Each row is a point on a landscape with many valleys, with its height.
From any point a ball rolls to the lowest of the 4 points nearest to it. It stops when none of these is lower. Distance is the straight distance between rows; heights are no part of it.
j_763: [106 123 170  27 197 122 109 126 117 155  93  83 121 164 142]  h=243
j_662: [139 137  62 201 102  99  78  86 116 127 153 111 140 136 134]  h=253
j_692: [103 130 171  49 186 148 123 132 121 145 108 103 112 153 140]  h=221
j_407: [187 106 100 236  79 165 147 160 154 110 128 142 137 122 118]  h=390
j_330: [129 144 167  96 185 193 135 161 127 146  98  91  69 135 120]  h=445
j_401: [123 141  77 202 123  44  80 104  98 114 181  82 154 127 153]  h=71
j_590: [106 138 158 124 141 155 139 166 125 116 137 134 130 124 133]  h=261
j_166: [ 93 152 174 117 166 164 117 179 124 112 140 112 121 136 139]  h=106
j_130: [126 126 102 118 104  85 151  77 133 138 124 139 136 125  99]  h=297
j_571: [116 135 114  68 116  63 132  91 129 148 126 129 143 126 118]  h=285
j_967: [104 157 183  81 210 165 113 140 120 133 109  82 104 156 132]  h=211
j_411: [111 139 153  80 157 181 139 147 126 128 118 132 113 134 122]  h=437
j_667: [159 115  72 230  90 108 102 109 115 110 158 110 149 133 143]  h=447
j_829: [163 118  69 230  86 125 105  81 139 128 134 116 142 139 134]  h=395
j_81: [134 126 140 181 108 164 146 179 137 112 141 151 128 107 125]  h=309
j_213: [ 95 146 165  89 157 116 118 119 120 118 137 129 163 130 141]  h=239
j_263: [122 157 161 149 140 175 118 208 119 120 145 126 121 118 133]  h=161
j_718: [129 100 116  19 111  58 131  97 138 169  87 134 136 116 133]  h=265
j_436: [105 153 174  94 185 176 118 159 116 128 125 101 109 144 130]  h=163
j_735: [116 132 144 171 113 134 130 170 125 100 150 136 139 113 135]  h=273
j_367: [152 131 135 189  93 143 137 204 131  91 152 139 141 112 131]  h=242
j_426: [127 132  65 159  93  93 110  57 132 144 129 118 139 124 113]  h=196
j_69: [112 140  84 129 107  60 112  73 123 144 152 111 141 107 124]  h=155
j_176: [153 120 140 107 123 192 164 143 153 141 105 186  94 121 102]  h=551
j_928: [158 105  84 221  80 141 139  93 146 124 125 136 137 129 120]  h=381
j_277: [133 141 149 172 123 145 121 211 120  93 160 121 138 111 138]  h=208
j_936: [ 92 141 139 156 122  99 122 145 120 101 166 126 162 123 146]  h=348
j_208: [155 100 144  55 146 181 156 130 149 153  74 166  84 138 121]  h=384
j_198: [154 113 120 189  97 170 155 145 163 124 112 175 127 108  98]  h=377
j_960: [127 128 150  92 151 188 146 148 133 132 107 143  99 130 118]  h=656
j_313: [114 141  68 193 114  59  79  87 109 126 165  86 148 122 148]  h=215
j_645: [ 90 145 135 146 132  70 106 120 114 106 163 117 162 122 144]  h=368
j_815: [163 114 103 227  82 131 138 145 132 104 141 140 150 121 128]  h=425
j_727: [121 141 153 190 119 114 121 194 110  82 177 122 148 116 161]  h=245
j_172: [138 133 150 139 135 194 146 168 134 123 129 154 111 121 118]  h=448
j_164: [142 127 135 214 102 112 131 177 120  87 159 130 145 116 142]  h=296
j_8: [145 104 153  44 141 171 153 119 128 140  90 152 101 132 120]  h=64
j_899: [145 116 147  64 143 179 154 125 136 136  98 169 113 131 121]  h=434
j_420: [122 118 165  49 155 140 139 125 121 143 108 137 111 143 124]  h=80
j_917: [135 106 119  90 110 102 154  95 139 154 107 159 134 126 107]  h=520
j_993: [140  97 126  28 119  95 135  98 127 163  82 145 125 130 131]  h=241
j_493: [124 128 143 122 123 150 152 133 133 130 130 154 132 120 116]  h=586
j_793: [ 94 141 162  40 179  92 113 120 125 136 119 106 151 150 147]  h=237
j_299: [106 123 140  82 126 102 143 105 126 133 126 142 145 127 122]  h=317
j_170: [146 118 156  63 169 202 139 139 140 146  78 107  45 142 122]  h=612
j_68: [119 131 118  50 119  54 131  97 134 157 120 126 135 118 125]  h=274
j_259: [126 109 145  28 154 120 128 125 118 149 102 135 128 149 136]  h=190
j_834: [121 132 122 148 119 106 136 110 125 113 145 140 151 106 126]  h=486
j_906: [131 112 111 141  99 135 158  96 140 132 113 160 135 121 101]  h=504
j_309: [139 131  70 119  98  77 118  56 141 159 130 118 128 120 114]  h=78
j_688: [127 121 132 181  90 142 146 152 132 102 147 153 138 111 128]  h=379
j_564: [123 120 105 193 103  90 129 127 113 103 155 132 149 117 136]  h=492
j_377: [115 133 115 200 119  62 107 139 107  81 174 103 159 129 153]  h=333
j_153: [158 144  34 198  99 120  57  62 141 163 144 112 123 142 127]  h=68
j_730: [128 127 172  73 204 172 137 139 136 148  82  65  43 149 124]  h=397
j_92: [149 127  80 173  89 122 126  70 143 139 113 141 133 129 105]  h=313
j_559: [103 133 155  68 161 130 126 132 103 139 124 126 127 147 135]  h=206

Call two points neighbours if one is among the 4 nearest of the other. Go from one point of each pair to the other, from neighbour to neighbour, staying as low as possible. Name the highest point that can't be avoided.
j_309, j_8 => j_571
j_309, j_401 => j_313
j_153, j_309 => j_426
j_166, j_8 => j_692

Where does a ball stop that starts at each point below?
j_645 => j_401
j_213 => j_8
j_667 => j_153
j_815 => j_166
j_92 => j_309
j_564 => j_166
j_68 => j_8
j_407 => j_166
j_906 => j_309
j_793 => j_8
j_718 => j_8
